A landscape with many peaks, sampled at points; each row gives a point and its height.
A climber steps from a point to the highest of its 2 nearest points, and stops where none of them is higher. Distance is the straight distance between rows; heights are no part of it.
(454): [114 142  68 103 103  98 105  80 136 133 135  69 193 166 136 133 125 109
  99 163  87  95  99 110]  height 5.97
(326): [ 87 130 104 123  87 117  93 128 134 132 141 165 140 127 134 105 110 100
 106 109  94 111 144 109]  height 4.48
(425): [122 119 140 180 136 151 151 110  95 118 161 153 162  87 122  98  87  91
 128 157 100 141 160 108]  height 3.50
(316): [106  95 130 116 118 112 144 174 128 135 104 100  70 168 112 123 157 141
 130  54 131 156 142 129]  height 4.31
(147): [130 122  62 145 152 186 165 124 133 130 153 183  93  79 119 112 103 129
 134 189 103 126 138 147]  height 5.55
(892): [138 137  60  67 109 136 127  72 119 174 158 108 207  92 148  97 140 128
  81 172  76  56 135 116]  height 0.11
(515): [100  92  80 136 141 108  58 156 140 121 133 113 172 119 125  99 169  94
 116 163  89 109 135 105]  height 5.79
(700): [116 121 158 113 107 122 132 108 154  86  95 111  95 194 114 150 121 123
 120  85 141 178 137 109]  height 8.03
(30): [137 124  88  91 111 138 160  99 107 161 168 135 202  74 120  98 143 107
  76 171 103 109 149 117]  height 0.80
(309): [121 127  83  99 136 174 124  84 164 215 189 119 138  64 118  88 123 107
 120 176  74  91 189 104]  height 3.53
(84): [ 67 114  92 126 117 120  85 130 159 177 159 117 138 105 113  99 122  93
 116 125  80 122 167  78]  height 5.73
(340): [133 129 134 146 126 104  82 142 104  82 130 148 139 109 167 136 144 120
 129 181 178 111 117 164]  height 5.26
(587): [109 127 105  93 126 143 111  98 155 213 190  71 176  65 120  92 134  92
  92 155  92  93 172 100]  height 2.23
(732): [125 125 181 110  95 128  69 111 108  64 106 160  83 149 147 105 138 152
 141 110 105 134 135 141]  height 7.21
(367): [110 137 120  97 115 161 127 149 123 120 140 128  77 109 118  94 120 160
 131 125 107 145 123 145]  height 6.99
(262): [116 120  90 122 139 125 153 102 132 100 113 100 128 173  98 115 139 105
 120 162 185 175 139 115]  height 4.91
(674): [128 116 100 148 141 139 195 163 136 202 171 155 142  78 107 123 129 122
 119 124 108 160 117 116]  height 7.24
(369): [117 165 112 121  73 101 114  97 116 139 177 115 146  98 147 164 116 130
 120 184 123 140  98 134]  height 6.02
(342): [126 152 156  97 111 132 152 126 148 100 121 117 108 178 115 124 118 106
 101 102 157 162 125 139]  height 8.39
(745): [160 182 200 119 166 173 161 156 149 102 101 126  93 190 144 177 111 143
 130  90 165 119 131 158]  height 8.06
(131): [ 98 108 105 157 132 107  67 163 154 106 126 144 163 132 122 127 152 119
 136 142 100 140 112  92]  height 6.51
(253): [128 154 122  85 130 184 132 167 140  88 118 139  75 151 119 105 128 158
 123 132 149 130 109 174]  height 7.80
(428): [127 139  98 149 140 177 153 138 141 108 136 187  88 117 132 127  87 135
 152 143 120 121 114 158]  height 6.03
(631): [104  92  82 113 151 121 153 146 141 124 111 105 119 157  90 110 172 134
 123 126 173 176 145 103]  height 4.72
(243): [136 113 129 176 142 144 188 184 115 167 147 163 130  89 125 143 107 139
 140  90 111 139 110 135]  height 6.45
(120): [109 130  61 137 124 139 136 103  97 156 171 122 144  94 134 115 124 104
 120 216 131 108 154 136]  height 4.29
(94): [196 151 173 148 167 149 174 134 109 109  98 187 101 151 164 162 128 158
 141 141 193 109 135 173]  height 4.81
(281): [ 99  94  85  79 131 150  57  63 150 100  95 100 137 151 103  56 137 101
 108 131  86 124 155  66]  height 6.88
(157): [152 159 143 113 105  92 148 120 138 134 147 113 168 151 135 149 136  62
  93 143 155 154  98 155]  height 5.12
(652): [145 171 164 118 153 156 140 170 159  94 117 131  91 179 135 142 116 119
 123 123 174 136 120 173]  height 8.23
(58): [139 113 134 192 157 107 163 175 129 133 114 153 147 151 135 160 131 136
 138 106 191 151 113 110]  height 7.49
(51): [178 160 205 128 157 163 166 158 121 112  81  98 110 167 132 181 116 161
 151  49 155  97 119 160]  height 7.92
(110): [181 125 199 170 190 115 149 129  93 159  77 105 104 107 129 157 110 185
 194  87 166  66  94 161]  height 5.54
(742): [100 120  60  88 111 117  99  77 145 143 132  86 192 132 116 118 146 134
 100 159  99 109 135  68]  height 6.04
(341): [117 120 104 113 138 146 174 154 136 208 171 116  97  72  99 108 145 166
 136 130  97 162 141 114]  height 6.17
(654): [107  95 128 111 106  95 115  96 152 100 101 105 116 172 101 123 134  94
 123 103 114 185 149  92]  height 7.66
(611): [128  99 117 163 117  89 112 117  87  83 123 104 164 113 159 148 131  97
 106 174 194 128 135 129]  height 4.90
(524): [142 140 152 120 116  88  91 107 136  76 107 121 115 180 145 153 159 112
 135 163 158 159 133 144]  height 5.95
(703): [139 146 146 180 160 156 159 139 136 121 126 162 101 120 137 152  68 149
 172 108 157 118  94 151]  height 5.68
(859): [219 162 190 136 189 181 184 125 119 113  80 171  80 157 159 178 118 164
 162 119 147  82 132 192]  height 4.70
(412): [112 118 116 138 137 172 155 174 111 157 149 112  73  92 112 120 120 181
 157 116  92 146 125 138]  height 6.29
(432): [113 123 179 146 104 132 158 144 112 124 124 137 119 130 125 130  93 133
 127  36 103 135 124 119]  height 3.00
(537): [115 139 140 144  97 109 119 130 119  96 135 179 164 133 153 136 107  96
 104 114 149 101 134 135]  height 3.62
(479): [200 115 160 173 156 145 192 174  83 144  95 149 140 103 136 163 127 174
 168  67 127  91 110 157]  height 5.83
(607): [127 140 106  75 116 152  89 138 148 120 139 140 151  95 111  82 147 156
 109 168  80 135 110 114]  height 5.37
(464): [144 134 151 125 118 128 160 194 112 144 112 106  88 147 125 145 143 159
 148  53 127 133 111 163]  height 4.17
(379): [180 162 220 140 149 147 164 129 116 137  82  99 131 144 122 188  97 165
 171  30 127  77  97 150]  height 7.78
(636): [105 156  80 116  87  94  86 103 131 142 160  99 156 129 143 139 123 115
 125 184  93 113 104 124]  height 6.73
(451): [110 117 122 112 108 139 139 106 114 177 187  91 181  63 112 101 136  95
  81 170 104 128 167 104]  height 1.38
(605): [159 164 162 121 107 125 149 134 131 145 130 173  54 141 160 171 110 153
 159  93 115 118 111 188]  height 4.71
(448): [164 161 190 143 115  79 133 107 124 125 145 132 148 131 161 166 124  88
 122 135 173 150  95 163]  height 5.45
(512): [121 130 170 169 163  99 103 145 127 133 109 144  63 135 164 167 118 165
 178 103 192  96 106 165]  height 5.23
(609): [102 129 101 140 122 123 149 150 139 156 159 134 158 102 111 128 121 119
 114 134 132 153 116 106]  height 8.26
(903): [116 148 143 135 113 109 110 155 132 128 131 155  56 156 152 151 133 151
 159 107 148 130 118 165]  height 5.00
(714): [183 119 117 180 152 168 200 182 113 148 111 152 106  86 130 163 111 169
 165  81  93 108  96 162]  height 6.05
(519): [ 91 109 118 115 111 152 114 109 118 132 136 124 121 110  98  99 138 173
 123 137  91 163 171  73]  height 5.38
(251): [194 110 181 189 168 119 167 138  67 152  77 120 135 110 127 161 127 183
 197  66 137  83 114 137]  height 5.67
(847): [118 128  73 147 117 104 133 117  91 130 151 104 174 122 149 132 126  82
 100 191 160 109 127 141]  height 4.60
(711): [ 88  81 103 121 132 117 119 165 128 125 111 112  81 150 110 106 175 145
 128  99 143 159 151 114]  height 4.50
(567): [107 127 185 145 102 105 128 128 134  95 134 136 159 117 136 149  88 101
 104  75 145 139 108 117]  height 3.27
(852): [154 142 194 127 131 111  92  99 113  66  98 162  92 174 151 141 155 147
 157 132 144 139 138 152]  height 6.38
(883): [126 131  89  57 114 141  47 117 154 141 131 130 163  99 120  76 171 166
 100 167  72 111 126  83]  height 4.19
(628): [157 143 187 139 122  63  88 103 134  77 114 114 149 143 162 174 136 108
 133 159 171 147 108 148]  height 5.69
(738): [124 158 109  97 117  99 142 128 180 166 150  89 171 145 107 137 134  79
 100 132 138 168  77 122]  height 4.69
(801): [117 129  66 117 136 165 153  98 131 165 171 150 120  80 116  96 118 110
 127 194  99 116 160 128]  height 4.88
(660): [128 121 124 171 151 104 112 176 158 114 114 177 160 174 125 144 151 122
 144 115 132 143 117 106]  height 7.12
(673): [118 129 117 127 134 128 120 127 110  98 135 133 122 129 125  80 117  75
 124 153 132 133 142 150]  height 4.61
(795): [ 98 114 132 141 120 149 120  99  96 100 149 130 132 105 118  75  99  81
 116 147 104 133 175 117]  height 3.99
(424): [ 95  97 151 102  89 145  78 125 110  75  98 136  75 148 124  86 131 150
 112  82  96 137 150 111]  height 6.34
(899): [ 90  90  69  90 118 108  28 138 161 127 115 119 139 140 130  92 177  94
 101 136  85  91 132 100]  height 4.87
(49): [144 109 155 170 138 156 163 124  88 125 153 158 150  69 119 102 112 145
 141 157  84 160 157 113]  height 3.17
(168): [105 133 120 177 127 103 148 148 138 148 153 131 150 124 127 160 107 101
 125 122 174 158 101 111]  height 7.74
(777): [162 156 144 105 100 151 155 163 107 141 122 115  51 117 142 160 124 188
 163  82 109 119 100 188]  height 4.41
(584): [168 144 160 154 152 117 122 125 113  89 112 170 129 136 165 151 133 147
 146 172 209 119 117 159]  height 4.95
(516): [150 141 211 157 170  86 141 132 133 161 109 134  91 128 158 181 100 148
 150  92 212  93  98 164]  height 5.33
(402): [ 98  90 125  85 101 153  92 117 121  91  98 129 109 142  97  72 145 158
  99  97  92 150 159  78]  height 5.88
(33): [ 93 124  80 130 121 123 113 129 165 199 172 133 164  89 109 125 135 127
 126 146  81 131 141  75]  height 6.87
(193): [108  98  87 104 124 124  87  62 111  86 112  85 156 147 114  81 143  80
 112 172  96 123 161 104]  height 5.92
(373): [120 124  95 100 129 113 124  91 126  93 120  85 132 161 114  94 138  75
 117 168 146 151 137 137]  height 5.20
(755): [ 96  96  66  91 112  98  90  90 176 128 100  95 180 160 102 132 152 124
 109 123 110 144 130  48]  height 6.64
(710): [127 130 109  91 101 108 105  84 165 100  92 128 159 195 102 124 148 119
 108 123 110 163 133  78]  height 7.15
(586): [168 121 227 161 193  83 138 125 118 158  75  88 100 126 134 171 111 173
 160  85 201  78  92 156]  height 5.43

Where does a climber stop that starts at each point below?
(464) | (609)
(157) | (732)
(892) | (342)
(316) | (373)
(30) | (428)
(131) | (609)

Call two points neighbours if one is among the 2 nearest of the other. Go from one point of each pair to the other, from neighbour to neighbour, staying as high as possible. Name the lowest point that can't be avoided.
(732), (342) | (519)
(342), (340) | (859)
(732), (281) | (402)
(342), (609) | (341)
